Points, in no order, along strands that fork, close into loops and pass close to each other.
(in the rows, 128 means zero)
Points whose rows are less than 53.7 apart are linked; no others are. Some points are linked to none.
Z281: 150,136,131,137,126,115,137,134,127,144,163,168,125,142,133,116,81,114,95,144,162,137
Z382: 148,84,146,119,186,121,146,146,104,140,128,127,132,122,132,147,138,122,122,112,163,114
Z504: 151,102,161,122,158,128,133,130,92,145,122,94,127,148,147,135,147,129,105,120,140,142
Z237: 88,152,108,144,93,131,117,124,114,109,134,146,129,111,105,102,126,143,139,150,85,119
Z284: 98,106,125,102,136,136,145,139,167,120,99,137,148,119,153,135,154,95,135,126,153,109
Z312: 106,127,126,106,120,133,117,124,150,143,129,121,126,161,162,105,140,122,93,138,134,167
Z756: 125,139,137,119,84,141,119,127,94,102,101,130,130,136,110,143,113,145,160,84,100,114
Z690: 131,137,123,100,90,122,118,129,174,126,117,115,128,139,151,123,141,135,121,129,124,142
Z787: 107,149,123,165,117,141,140,120,130,110,134,161,139,105,107,133,118,121,150,125,124,114
Z60: 145,109,124,98,141,101,147,151,96,132,131,146,116,143,124,137,86,106,121,118,141,119
Z316: 133,146,147,120,81,127,110,122,99,123,125,128,121,165,144,112,109,146,109,120,103,156
Z225: 109,124,148,137,128,153,111,121,154,129,107,110,157,132,156,125,184,149,125,118,135,136
Z614: 87,112,106,113,176,125,114,134,115,141,130,99,113,116,122,99,161,117,133,158,101,129
Z740: 160,147,127,174,120,127,133,123,129,123,152,124,127,115,86,166,108,162,147,109,133,145
Z726: 129,124,98,107,126,100,151,148,120,125,136,167,123,118,108,125,83,99,134,139,133,97
Z37: 128,148,137,172,119,145,132,107,129,122,145,156,136,128,121,133,115,130,124,127,147,132
Z190: 110,118,142,158,148,156,125,122,74,115,113,120,126,114,105,144,142,136,162,100,107,117
Z532: 127,116,164,110,126,136,130,130,74,132,105,111,122,163,142,140,126,117,114,103,125,131
Z809: 133,155,119,135,115,122,109,124,175,141,161,116,120,125,131,105,137,139,115,160,127,163
Z852: 68,126,102,101,140,144,106,124,142,128,116,109,132,123,132,95,173,133,147,131,98,127
Z502: 129,153,103,131,78,117,142,128,127,107,129,154,120,117,101,133,91,123,149,123,106,112
Z197: 67,127,115,87,120,145,97,126,138,120,105,118,140,136,143,104,160,133,144,116,99,124
Z329: 148,100,160,114,148,129,136,135,80,135,110,97,125,149,133,148,136,123,120,101,135,130
Z689: 120,137,142,165,131,149,129,108,146,127,133,146,144,127,143,129,140,124,114,135,151,130
Z348: 164,126,127,131,136,109,143,144,116,144,162,166,123,141,116,134,76,127,107,122,164,132
Z949: 75,132,101,111,131,139,121,123,160,139,137,130,130,131,135,92,150,118,116,148,122,147
Z97: 102,115,89,84,148,111,127,134,145,140,131,112,110,121,127,103,132,108,122,161,110,126
Z23: 138,88,154,104,161,127,149,141,112,142,107,116,144,142,156,141,146,106,105,117,165,120
Z804: 153,109,144,101,133,109,146,142,97,133,118,126,120,158,138,139,103,109,111,113,142,132
Z249: 95,103,131,139,192,134,134,134,97,131,131,137,130,102,125,121,146,101,139,144,130,107
Z986: 154,113,142,138,162,127,143,134,163,134,131,110,150,104,132,145,170,134,132,128,166,117
Z180: 127,114,148,182,174,157,127,118,108,122,124,115,140,106,115,147,162,141,148,111,139,120
Z599: 161,118,108,87,133,104,131,128,131,129,112,99,93,125,126,132,107,123,135,136,87,107
Z948: 145,136,114,127,124,116,109,124,109,119,127,94,100,118,109,118,130,148,151,135,74,128
Z167: 122,137,126,138,148,132,113,119,161,157,171,138,128,135,145,100,120,121,88,168,155,154
Z308: 112,137,131,112,114,143,94,125,137,104,97,106,137,113,130,124,160,152,168,111,93,107
Z213: 159,125,124,143,151,115,127,133,116,127,147,112,110,109,105,132,123,137,141,134,122,133
Z615: 95,110,118,98,147,133,122,138,120,125,100,111,118,118,138,123,157,105,146,129,106,110
Z343: 169,134,153,164,108,135,128,113,108,133,137,114,128,149,123,144,121,163,109,108,139,163
Z965: 97,128,123,158,176,145,114,117,142,146,156,136,133,111,137,104,147,117,113,165,146,131
Z410: 111,95,136,112,178,129,136,142,133,146,129,150,138,130,159,121,136,97,104,140,169,119
Z971: 160,103,129,115,162,118,134,140,161,132,116,94,130,107,134,140,166,131,140,132,145,115
Z246: 155,134,145,142,125,129,138,123,186,142,135,108,156,118,147,137,170,143,114,133,164,137
Z188: 98,117,132,151,167,150,121,129,142,122,116,119,141,102,134,126,178,123,149,133,133,119
Z363: 184,132,129,125,106,103,139,133,123,128,148,125,111,144,114,144,86,139,116,118,136,152
Z178: 138,99,128,149,172,124,141,144,93,138,136,144,133,114,95,176,101,141,142,99,156,117
Z141: 124,105,138,130,160,130,149,135,71,135,123,156,131,150,129,141,97,103,115,109,153,116
Z116: 119,114,133,178,168,145,137,120,77,126,137,141,133,113,98,156,113,132,145,108,137,124
Z433: 120,127,143,138,102,152,135,128,119,107,96,132,146,123,118,154,139,137,157,85,129,107
Z981: 159,137,109,128,120,100,146,142,128,128,154,160,120,124,97,143,74,125,135,123,145,121
Z92: 120,99,144,93,138,135,145,141,103,122,85,113,132,134,133,153,141,102,144,98,134,97
Z301: 173,139,128,161,139,117,137,130,144,130,164,127,127,107,92,160,111,157,143,120,148,135
Z803: 99,135,109,110,118,117,130,132,123,144,144,146,121,144,134,94,107,107,95,166,124,145
Z648: 87,127,130,173,155,156,124,114,94,120,131,143,135,104,116,117,145,122,139,139,112,116
Z871: 145,130,100,105,109,109,144,130,109,116,114,131,103,122,98,143,85,118,149,118,95,98
Z889: 111,146,132,97,86,122,105,126,82,114,114,121,117,147,126,111,110,139,134,118,79,122
Z171: 156,137,123,139,148,109,114,132,143,139,168,120,113,111,117,110,121,135,120,164,130,147
Z94: 139,147,118,113,82,109,138,137,139,126,132,154,123,149,135,118,89,110,106,139,135,143
Z279: 163,119,130,102,119,105,143,142,167,135,131,124,130,131,145,136,125,122,113,135,156,132
Z637: 120,133,132,158,132,142,147,127,155,106,123,140,149,96,112,157,147,127,164,110,143,101
Z152: 78,132,141,113,97,154,113,123,127,114,91,150,154,147,161,117,141,123,125,109,125,121
Z934: 131,126,127,112,114,127,135,134,184,124,111,115,140,119,145,137,156,125,136,129,141,122
Z850: 122,120,155,143,145,143,110,113,84,138,130,113,119,155,152,115,142,133,101,131,120,156
Z909: 139,122,111,147,149,119,142,133,102,122,143,139,119,104,85,155,99,131,156,116,126,117
Z905: 143,127,122,92,90,119,139,134,133,113,95,124,118,137,128,141,110,119,145,109,110,106
Z24: 126,134,110,129,145,120,117,132,163,132,141,109,120,106,123,114,151,128,139,156,121,135
Z403: 97,126,119,135,165,142,106,121,152,145,134,101,129,128,142,96,179,134,128,145,124,156
Z925: 104,145,112,105,99,125,103,125,132,125,126,118,118,136,133,100,136,141,128,139,88,144
Z365: 116,130,147,163,144,145,109,111,81,130,134,119,122,134,131,113,142,141,119,132,105,148
Z102: 104,126,129,129,123,137,145,131,127,120,112,161,142,136,143,126,117,96,123,128,144,118
Z701: 159,138,142,138,128,123,123,126,179,145,148,104,137,135,150,124,152,145,102,146,158,158
Z848: 150,146,102,138,124,104,145,136,142,125,165,159,121,99,84,140,84,127,146,138,135,106
Z204: 142,145,127,140,98,124,119,121,122,114,134,124,116,126,116,124,120,146,140,126,104,143
Z149: 147,120,139,147,181,123,133,140,148,149,173,160,132,105,122,129,127,127,125,138,174,105
Z902: 74,115,101,102,164,135,115,128,134,141,123,102,121,127,132,95,169,121,135,145,105,137
Z642: 94,138,132,113,99,141,108,115,135,133,121,138,135,162,162,100,131,132,101,128,121,157
Z320: 145,110,136,113,153,112,142,147,135,145,144,159,129,134,143,123,108,110,104,135,168,123
Z407: 177,142,128,152,140,109,110,129,131,137,166,103,104,118,109,115,125,149,125,154,124,159
Z15: 111,132,109,108,115,130,125,132,184,116,108,123,132,109,137,130,154,121,150,131,120,112
Z157: 126,98,152,132,173,135,141,125,79,138,123,149,132,151,149,133,117,105,100,119,160,120
Z929: 98,149,106,126,127,127,132,127,185,143,164,154,138,115,129,105,117,108,114,167,147,129
Z195: 182,127,123,121,144,100,128,139,160,133,156,117,114,112,120,135,121,138,128,144,146,131
Z824: 133,114,124,114,114,133,151,134,144,107,94,130,136,113,117,157,132,114,160,100,132,91
Z822: 130,125,133,90,131,110,125,132,69,129,114,101,95,148,121,131,109,112,124,122,89,117
Z176: 134,123,139,186,156,152,140,117,127,120,134,127,145,102,101,166,147,148,154,104,150,117
Z189: 162,118,121,148,156,122,135,134,130,119,133,107,122,99,94,162,129,145,162,110,133,117
Z353: 90,123,120,138,165,144,109,127,147,132,124,108,134,111,134,109,178,128,144,142,121,136
Z485: 126,157,115,131,126,114,135,135,186,136,172,156,134,103,119,121,110,113,131,163,149,113
Z383: 119,150,122,142,105,130,113,122,116,110,133,127,121,111,107,112,128,146,148,132,89,129
Z463: 135,118,132,139,131,127,152,134,93,130,125,155,135,148,123,148,87,114,117,106,155,127
Z69: 135,98,124,132,157,126,149,145,94,129,114,128,132,116,97,181,106,129,155,91,144,106
Z768: 146,113,140,166,180,135,129,128,112,128,140,116,130,105,112,140,146,138,143,123,141,129
Z653: 110,131,105,108,108,119,130,134,142,115,115,136,120,116,126,121,124,112,141,139,106,112
Z138: 77,152,111,127,93,145,117,114,154,132,132,156,140,140,145,97,126,124,107,141,122,146
Z542: 165,134,124,120,122,109,112,131,146,135,137,93,105,132,133,118,134,145,122,147,111,157
Z882: 138,132,151,160,131,148,141,110,170,136,124,120,166,121,150,144,171,140,115,125,166,125
Z424: 193,120,136,116,127,101,139,139,135,141,149,118,120,138,124,140,103,144,108,122,155,146
Z547: 163,127,117,124,124,101,145,144,101,135,150,154,113,142,105,143,68,125,119,118,143,133
Z165: 107,104,124,111,178,125,127,139,145,143,135,133,129,117,146,115,149,105,118,152,151,129
Z381: 61,133,118,112,114,148,108,121,128,121,111,139,142,131,143,100,150,130,132,126,100,127
Z992: 156,141,156,158,104,143,117,104,121,132,136,123,132,156,147,126,132,155,97,122,136,161
Z90: 166,127,115,116,138,98,140,145,148,136,161,154,116,116,111,134,91,125,127,134,154,112
Z546: 106,125,121,102,135,139,94,127,131,117,97,94,125,117,132,119,168,143,161,123,87,109
Z587: 86,149,121,122,91,135,102,119,122,122,130,139,133,140,137,96,127,143,119,136,95,144
Z426: 103,126,129,185,169,156,128,103,89,125,145,159,135,109,113,126,126,119,128,140,136,112
Z517: 85,124,118,156,148,142,143,123,84,124,133,171,136,115,113,116,110,103,125,147,128,105
Z841: 143,147,112,131,97,118,149,129,167,107,125,144,132,109,109,153,112,127,157,116,130,106
Z378: 150,108,108,83,153,104,135,138,133,130,112,111,104,119,129,132,114,108,135,137,106,100
Z797: 138,120,128,92,118,109,140,142,161,138,128,135,130,146,155,124,115,107,101,143,157,140
Z211: 156,123,126,125,109,116,153,141,107,129,124,145,134,154,118,162,79,126,118,96,157,133
Z752: 114,121,125,82,129,104,132,137,86,134,115,118,104,151,136,118,108,99,113,136,101,122
Z743: 77,118,146,124,152,151,109,120,82,131,111,119,129,141,148,110,158,122,122,125,104,130
Z583: 185,135,130,142,130,108,144,135,157,136,162,126,131,117,105,162,109,155,129,119,164,132
Z866: 142,145,144,133,66,134,130,123,123,108,110,136,140,149,128,141,110,149,132,92,124,134
Z173: 91,133,116,146,147,142,115,112,129,143,150,137,129,125,136,96,135,121,105,165,129,148
Z459: 118,158,120,150,98,133,149,126,160,105,130,159,142,106,111,144,117,119,157,122,132,108
Z296: 137,153,133,171,133,138,126,120,163,111,140,117,137,97,107,144,160,153,169,126,128,120
Z837: 99,155,122,130,81,134,122,116,146,131,131,163,137,152,150,103,109,118,101,143,128,149
Z853: 124,129,106,78,110,103,122,129,124,137,121,110,100,145,136,110,112,116,114,147,88,133
Z639: 157,112,145,158,180,128,134,134,135,146,165,146,136,110,116,147,128,142,122,123,177,113
Z859: 152,118,124,136,135,128,141,130,138,114,115,112,131,104,100,169,134,137,164,101,131,107
Z20: 125,140,96,103,113,114,129,129,197,124,126,125,120,110,131,128,134,118,141,147,121,118
Z816: 113,101,114,103,185,121,119,141,145,143,131,102,118,116,141,113,160,113,128,152,134,134
Z945: 106,130,117,158,143,132,150,128,95,118,142,170,136,108,96,131,99,110,138,132,135,105
Z6: 124,134,134,103,77,132,130,133,156,111,93,130,141,133,144,137,138,130,141,105,126,113
Z513: 111,140,114,100,80,128,128,131,167,105,94,139,135,121,135,134,129,123,155,115,110,101
Z571: 133,152,125,153,111,130,136,119,129,138,160,174,131,143,131,112,80,112,96,150,154,133
Z220: 118,135,135,166,132,147,146,121,129,111,129,152,144,109,110,153,124,126,149,109,142,114
Z333: 102,125,135,163,146,148,124,120,73,116,125,133,127,114,110,126,136,128,149,123,102,119
Z475: 133,129,137,121,107,141,114,128,155,106,96,103,142,113,129,139,168,151,161,103,116,106
Z416: 135,111,117,82,124,105,135,142,146,134,116,123,118,143,150,124,119,105,114,138,135,131
Z820: 151,96,147,138,182,127,133,136,98,133,130,107,124,120,124,140,145,132,133,120,143,128
Z643: 167,121,113,110,157,93,127,148,160,144,164,137,105,106,118,123,111,127,130,151,143,113
Z450: 123,131,132,136,145,133,122,122,166,145,150,133,136,131,152,113,137,121,100,154,156,150
Z548: 115,145,131,144,105,139,130,115,145,132,136,158,136,144,148,117,113,113,102,141,144,141
Z724: 123,124,155,126,124,134,130,122,56,130,119,126,117,167,132,133,109,121,112,105,115,137
Z379: 110,131,126,169,135,150,135,101,78,129,134,177,134,147,133,125,100,106,104,127,152,119
Z499: 166,136,103,103,102,107,129,125,146,119,114,109,96,124,118,131,101,135,142,129,87,114
Z268: 118,126,127,133,122,140,141,133,154,103,103,132,140,97,119,153,150,118,169,109,127,93
Z46: 147,144,138,180,116,142,125,112,109,120,142,128,129,125,99,153,116,164,141,102,125,147
Z162: 108,121,126,116,143,128,114,132,113,130,118,110,116,123,135,115,149,121,136,139,102,133
Z368: 113,166,112,160,111,128,108,119,146,123,155,127,125,103,104,103,138,151,140,162,98,138
Z412: 129,117,148,108,115,129,133,134,123,129,107,116,130,148,152,128,139,119,115,120,132,137
Z304: 104,151,114,160,115,131,134,121,110,124,153,157,128,116,103,105,103,122,120,162,116,125
Z73: 152,153,123,139,122,112,116,130,171,143,175,129,118,121,125,110,114,132,110,167,139,154
Z397: 141,136,155,142,98,138,120,115,95,126,127,127,124,161,140,125,117,146,106,113,120,156
Z55: 150,138,139,141,95,132,137,125,145,113,120,118,139,125,122,147,137,150,141,103,130,128
Z778: 143,112,161,140,153,136,116,119,99,146,129,96,123,155,156,120,152,138,95,132,134,159
Z311: 68,140,111,143,115,140,123,125,110,119,130,146,132,115,113,97,134,129,131,157,97,119
Z56: 130,126,110,106,133,118,119,133,170,133,124,103,117,122,138,118,151,126,132,144,119,138
Z148: 182,135,136,129,87,114,142,130,134,127,131,112,127,140,113,156,106,152,122,104,139,146
Z482: 141,88,154,120,173,128,151,137,96,143,123,138,141,143,150,140,129,110,103,114,170,118
Z794: 179,118,122,96,111,105,141,133,148,126,117,107,112,134,129,145,113,129,128,119,130,123
Z878: 134,136,123,115,94,130,126,129,88,109,104,120,113,133,96,150,100,139,161,92,90,110
Z247: 146,127,111,107,112,119,137,128,85,119,110,114,100,133,97,153,88,127,150,102,90,108
Z854: 169,135,127,112,86,112,138,131,140,119,121,120,118,141,124,145,106,136,130,112,123,134
Z984: 141,136,146,115,84,131,119,126,170,131,112,110,148,143,158,127,155,152,109,119,136,148
Z534: 131,132,144,110,96,125,112,128,123,128,117,113,121,156,149,116,132,136,112,124,113,154
Z139: 145,99,119,101,181,109,124,144,157,141,127,100,118,113,141,125,159,121,131,148,139,121
Z786: 102,145,134,157,120,153,121,101,158,135,135,154,143,139,154,120,135,119,101,143,154,134
Z49: 119,138,120,125,116,113,119,128,90,137,147,121,107,139,121,99,112,128,103,161,92,152
Z490: 146,106,123,123,131,131,146,137,110,123,101,111,130,116,97,182,117,137,160,87,134,105
Z222: 135,133,112,89,97,121,116,128,170,121,103,107,117,128,141,126,138,133,140,127,104,121
Z274: 141,130,137,112,79,129,153,133,166,121,97,129,156,133,143,148,141,125,127,102,154,114
Z776: 158,156,136,169,117,123,109,119,129,121,154,107,114,117,108,121,134,165,138,135,107,157
Z868: 111,131,141,156,139,140,121,111,58,128,136,132,118,140,121,115,119,129,115,129,105,138
Z120: 110,130,114,114,126,110,125,131,101,145,153,133,112,139,124,92,102,116,94,175,108,148
Z282: 98,146,141,148,111,158,83,100,126,120,127,131,150,147,155,100,149,160,116,123,111,150
Z963: 138,139,130,145,125,122,121,123,101,133,152,127,111,129,119,110,114,133,116,149,108,152
Z633: 131,113,143,128,155,132,126,128,149,143,134,122,137,134,157,121,147,120,101,145,159,146
Z673: 150,141,129,127,95,116,145,133,127,122,136,149,124,144,123,134,89,117,117,122,140,141
Z438: 88,121,130,101,118,142,115,126,147,130,104,120,137,144,160,114,156,123,119,122,127,140
Z775: 105,126,129,114,113,142,118,131,166,110,93,118,143,113,144,134,171,132,156,114,121,107
Z855: 115,101,131,105,136,133,150,144,124,114,91,131,134,119,131,150,137,96,153,108,136,90
Z927: 98,109,133,118,136,142,150,134,155,126,100,153,155,133,158,133,142,91,120,126,166,111
Z88: 127,121,111,76,105,127,122,129,160,119,81,108,118,127,142,132,133,122,149,119,93,97
Z460: 154,132,127,128,96,120,161,141,137,123,120,154,145,145,120,160,90,122,124,101,162,122
Z736: 137,132,95,106,105,106,154,139,127,113,116,155,117,121,106,136,81,102,147,127,115,93
Z834: 165,128,137,118,89,125,152,132,156,121,106,114,147,124,128,157,138,137,130,99,148,119
Z68: 133,151,109,137,128,110,144,136,162,126,166,162,130,96,102,132,101,116,142,150,142,105
Z879: 123,102,143,135,170,139,141,124,129,143,130,161,147,138,156,131,130,104,97,134,182,109
Z185: 160,111,104,93,156,96,130,142,149,136,139,124,105,110,126,125,111,120,131,151,122,108
Z920: 135,140,101,116,114,105,121,128,118,126,139,115,101,119,109,109,112,133,128,159,84,130
Z342: 120,131,126,130,150,132,100,124,155,147,135,89,120,139,144,98,172,149,121,144,122,168
Z835: 148,118,121,107,116,125,140,131,132,113,100,114,116,120,118,150,122,124,156,109,114,104
Z286: 131,166,130,181,116,136,109,111,127,115,157,128,125,109,105,113,134,160,141,143,102,143
Z160: 68,117,112,113,147,133,128,131,115,134,122,133,128,123,133,104,142,102,124,150,111,124
Z496: 103,128,138,107,124,132,103,123,110,134,119,108,120,154,153,106,144,133,110,129,103,155
Z830: 76,129,129,107,99,146,127,132,126,112,94,150,146,133,146,124,136,108,143,112,117,110
Z704: 176,115,131,107,133,102,152,146,165,138,141,138,137,125,132,147,119,127,117,122,173,114
Z396: 113,137,126,150,147,138,96,115,116,145,149,107,118,135,133,91,151,147,111,159,108,169
Z470: 143,140,93,101,106,106,125,127,150,127,128,115,103,119,121,115,109,127,131,153,89,120
Z851: 128,148,132,191,125,152,127,104,98,119,147,147,131,119,98,147,110,150,137,110,124,137
Z785: 136,138,152,126,76,139,127,119,151,121,103,125,160,143,154,133,150,151,113,104,139,135
Z840: 130,126,88,90,134,112,123,128,187,137,126,106,109,116,133,114,136,122,133,153,110,127
Z780: 135,121,147,134,131,137,113,126,153,136,115,94,141,133,151,122,176,149,121,128,136,148
Z122: 165,128,152,169,111,143,133,112,104,134,128,108,144,139,115,162,129,171,116,90,143,151
Z884: 153,127,121,125,101,118,148,138,108,123,117,133,124,144,105,164,85,128,137,93,134,128
Z995: 127,131,127,137,124,127,149,133,132,124,129,167,140,132,131,132,102,103,119,126,157,119
Z71: 130,138,115,119,133,111,117,132,160,153,172,132,119,126,132,97,112,120,99,173,142,156
Z538: 156,152,143,176,130,136,118,107,139,136,166,128,126,130,124,123,122,147,107,145,143,156
Z867: 140,130,132,151,157,124,133,132,135,138,170,165,130,113,118,122,104,121,119,143,159,118
Z346: 184,97,133,106,149,100,153,148,138,147,137,123,134,123,123,156,120,139,117,107,173,119
Z978: 104,138,138,136,119,129,128,120,56,132,132,140,117,155,128,106,103,119,102,138,103,140
Z808: 122,143,107,130,113,111,111,125,92,121,139,108,102,118,99,105,124,149,137,155,69,127
Z341: 145,149,133,140,125,123,121,126,195,140,157,114,135,123,138,123,147,139,119,153,150,151
Z792: 139,142,107,109,90,116,141,129,172,108,108,138,125,114,123,140,115,118,152,123,116,101
Z839: 134,138,137,128,72,140,133,127,106,108,103,135,138,142,112,158,108,149,149,77,120,122
Z922: 151,118,128,101,135,105,131,137,114,129,127,112,106,137,134,130,115,118,123,136,117,132
Z511: 120,126,129,81,115,131,98,130,133,123,94,91,120,137,142,121,151,140,145,115,91,115
Z601: 144,118,134,113,134,122,119,134,153,134,120,93,125,132,146,125,158,133,124,136,130,145
Z952: 66,134,111,161,145,148,121,117,119,128,145,144,137,104,111,97,145,125,127,168,112,121
Z294: 140,139,127,125,128,124,90,123,109,123,119,86,109,124,120,112,151,163,155,129,75,134
Z491: 142,126,138,153,170,129,132,134,165,129,145,118,140,98,127,136,161,131,140,141,154,120
Z585: 162,119,125,150,143,126,129,130,103,122,133,101,118,115,89,162,121,153,156,105,124,133
Z686: 111,131,145,101,113,138,94,128,114,119,103,102,129,142,144,119,152,145,141,114,95,126
Z177: 74,116,118,135,154,138,138,126,94,130,125,152,132,123,130,108,129,98,119,153,122,111
Z78: 108,128,126,131,133,125,139,128,77,133,133,156,124,145,129,110,100,102,104,145,123,130
Z477: 121,143,136,143,129,142,93,112,149,143,140,103,129,148,153,98,162,158,106,141,122,174
Z692: 147,102,145,136,142,134,152,133,118,131,117,121,145,126,124,160,135,130,128,101,158,120
Z722: 125,145,123,162,137,130,131,118,125,144,173,176,131,124,119,112,87,116,104,155,158,119
Z292: 105,116,112,103,142,133,114,134,149,122,97,101,124,112,134,125,166,122,158,129,102,108
Z552: 91,118,128,110,123,137,137,136,124,120,99,145,136,132,144,127,132,96,135,123,127,113
Z234: 141,142,127,139,110,115,132,126,116,127,148,142,119,134,119,120,98,125,116,139,126,144
Z500: 116,154,129,129,81,127,108,120,111,121,134,141,124,146,134,103,115,143,115,134,98,154
Z865: 139,110,145,78,129,112,139,142,96,136,104,109,115,161,147,139,117,101,110,117,130,126
Z564: 124,133,120,94,90,122,125,131,115,112,98,126,114,135,126,127,114,121,146,116,90,108
Z757: 133,116,111,106,145,98,148,153,100,137,144,170,120,130,115,120,83,101,122,136,142,108
Z705: 94,121,144,124,126,156,112,126,155,119,93,113,160,121,153,126,185,139,143,111,129,119
Z524: 133,109,125,95,131,120,148,142,175,128,106,122,142,115,147,142,151,107,133,126,155,109
Z398: 128,142,143,139,119,138,86,122,98,112,124,102,125,126,121,112,150,168,153,118,84,140
Z269: 121,118,112,120,156,118,124,136,135,128,131,118,119,106,125,117,140,115,141,151,115,123
Z104: 124,137,128,89,106,111,112,127,82,125,110,104,98,147,125,118,113,127,128,125,76,121
Z153: 112,136,139,120,124,138,90,117,126,140,133,101,124,159,155,94,152,154,106,134,106,173
Z2: 93,138,132,145,100,151,130,123,99,101,106,158,142,123,121,129,122,122,153,104,109,107
Z890: 142,152,142,161,114,141,117,121,163,109,123,107,146,109,121,141,170,166,163,112,124,121
Z802: 193,131,133,126,124,103,140,136,166,136,154,113,127,123,123,145,120,149,117,131,156,140
Z910: 129,132,109,148,142,119,147,137,118,124,154,167,126,100,90,142,93,121,148,129,138,107
Z132: 145,113,119,145,151,123,130,133,82,126,131,113,115,114,86,169,104,143,156,104,115,128
Z790: 168,107,142,124,164,109,136,145,130,150,159,145,122,128,135,129,114,131,105,132,170,129
Z199: 117,126,138,160,166,143,133,125,155,122,133,131,145,98,128,137,164,122,145,136,149,115
Z607: 140,138,135,171,143,140,143,125,154,115,135,122,145,96,102,162,152,145,165,111,144,114
Z523: 104,138,126,114,89,132,139,133,163,117,106,153,145,139,150,126,127,107,125,123,139,125
Z665: 102,153,120,164,147,148,108,105,175,147,165,130,135,118,135,103,150,133,115,165,144,146
Z788: 117,141,151,110,89,147,98,124,98,97,101,123,143,136,128,129,129,153,153,93,95,117
Z717: 153,104,138,159,184,127,137,136,112,145,155,147,132,109,105,159,115,144,131,108,167,117
Z263: 146,134,139,149,98,137,156,121,134,122,119,143,151,139,121,161,111,138,125,96,161,128
Z979: 159,131,136,127,104,132,123,128,143,114,106,95,129,118,119,146,151,156,156,103,115,115
Z270: 115,106,140,97,142,134,128,138,110,123,93,105,122,129,141,134,151,109,142,116,119,108
Z842: 143,120,138,124,129,122,152,137,134,131,130,157,142,143,142,137,105,109,104,123,171,124
Z208: 111,126,134,163,164,147,126,110,141,136,146,148,140,117,142,123,142,114,116,148,159,123
Z926: 79,132,115,152,160,146,114,122,133,131,133,126,134,104,125,101,166,126,139,154,115,129
Z774: 109,125,132,179,156,159,124,90,87,129,138,164,133,132,134,127,127,112,107,136,152,116
Z350: 79,144,104,126,120,137,127,120,167,137,144,148,136,127,135,99,132,111,110,155,134,139
Z937: 86,132,150,113,125,147,94,123,87,120,107,115,136,146,149,109,148,138,130,115,96,130
Z461: 151,133,155,123,73,138,130,123,123,120,105,116,150,150,139,142,133,154,120,89,133,138
Z956: 123,119,145,138,142,144,133,122,162,140,123,120,151,130,157,130,166,126,103,135,165,136
Z759: 168,141,135,157,138,119,105,123,111,132,150,91,105,123,112,116,138,160,135,140,106,161
Z806: 155,106,147,127,171,119,129,139,145,150,153,131,130,126,149,125,136,128,101,143,169,136
Z600: 161,133,138,139,111,122,123,126,116,121,132,106,116,134,117,135,125,150,132,117,115,148
Z212: 125,136,134,170,163,139,124,120,124,130,155,133,128,103,116,117,137,130,132,148,132,131
Z990: 81,129,142,104,106,152,105,119,124,128,103,133,148,163,168,108,144,130,108,111,121,141
Z737: 109,113,135,77,132,115,130,139,107,136,105,115,113,156,152,125,125,95,111,130,119,130
Z597: 110,133,97,95,115,119,108,124,145,128,114,103,110,126,128,106,141,136,139,141,82,125
Z543: 170,89,138,106,166,109,149,147,128,138,125,112,130,121,128,151,138,128,126,111,159,115
Z47: 139,105,145,108,137,123,143,138,128,136,112,122,136,142,154,136,136,110,108,127,156,132
Z823: 136,131,114,118,122,110,148,144,98,134,145,169,123,145,121,117,73,102,109,139,141,122
Z730: 104,114,127,97,135,132,125,132,153,141,118,116,131,149,161,113,151,112,107,136,137,149
Z422: 108,109,140,138,143,147,143,118,135,133,110,153,153,140,162,134,140,101,105,126,171,117
Z192: 110,133,122,153,126,136,145,120,73,127,133,173,130,147,120,120,86,104,110,130,133,123
Z508: 110,145,106,106,91,108,135,137,133,134,134,153,122,142,132,102,94,104,104,155,118,139
Z674: 121,143,128,112,82,123,124,129,98,112,113,138,120,146,126,120,106,127,133,113,98,129
Z644: 176,131,146,149,121,125,124,125,125,131,142,100,124,136,124,136,135,155,118,121,135,158
Z5: 119,135,124,185,143,147,135,110,88,126,148,157,133,118,96,145,100,133,134,117,135,128
Z16: 128,125,105,83,132,123,101,124,153,134,97,82,105,128,137,114,146,140,148,131,77,114
Z126: 143,134,127,118,86,123,139,133,99,115,113,137,120,151,115,143,90,125,135,102,117,127
Z562: 133,134,147,157,130,139,108,119,94,119,130,110,119,127,120,122,144,154,141,117,101,146
Z432: 159,124,146,149,106,137,148,121,120,129,119,121,149,136,118,165,125,149,122,90,153,137
Z551: 122,121,106,73,114,108,130,133,141,131,107,119,109,141,144,122,117,104,124,139,106,121
Z574: 73,117,104,92,139,137,124,129,143,136,122,124,127,133,140,101,150,107,121,143,118,138
Z767: 117,112,136,162,160,148,131,126,64,123,123,124,128,117,95,160,121,135,156,98,120,122
Z373: 136,155,132,165,96,134,133,111,115,123,148,159,128,138,120,125,92,132,114,128,132,143
Z680: 97,113,137,119,160,128,119,130,84,138,121,108,114,135,138,113,147,112,122,138,105,132

A fork is a point with three links, a tip a point with one. Leave the first point through the second and follow the links. Name the first fork or tip that comes.
Z986; Z971 | Z15
Z717; Z178 | Z910
Z774; Z426 | Z802
Z648; Z426 | Z365
Z585; Z189 | Z981
Z524; Z284 | Z353
Z830; Z552 | Z633

How many points has the smallest loop of links through each point below? Write none if it is on no loop.
Z945 | 12
Z978 | 33
Z189 | 20
Z680 | 9
Z460 | 17
Z768 | 20
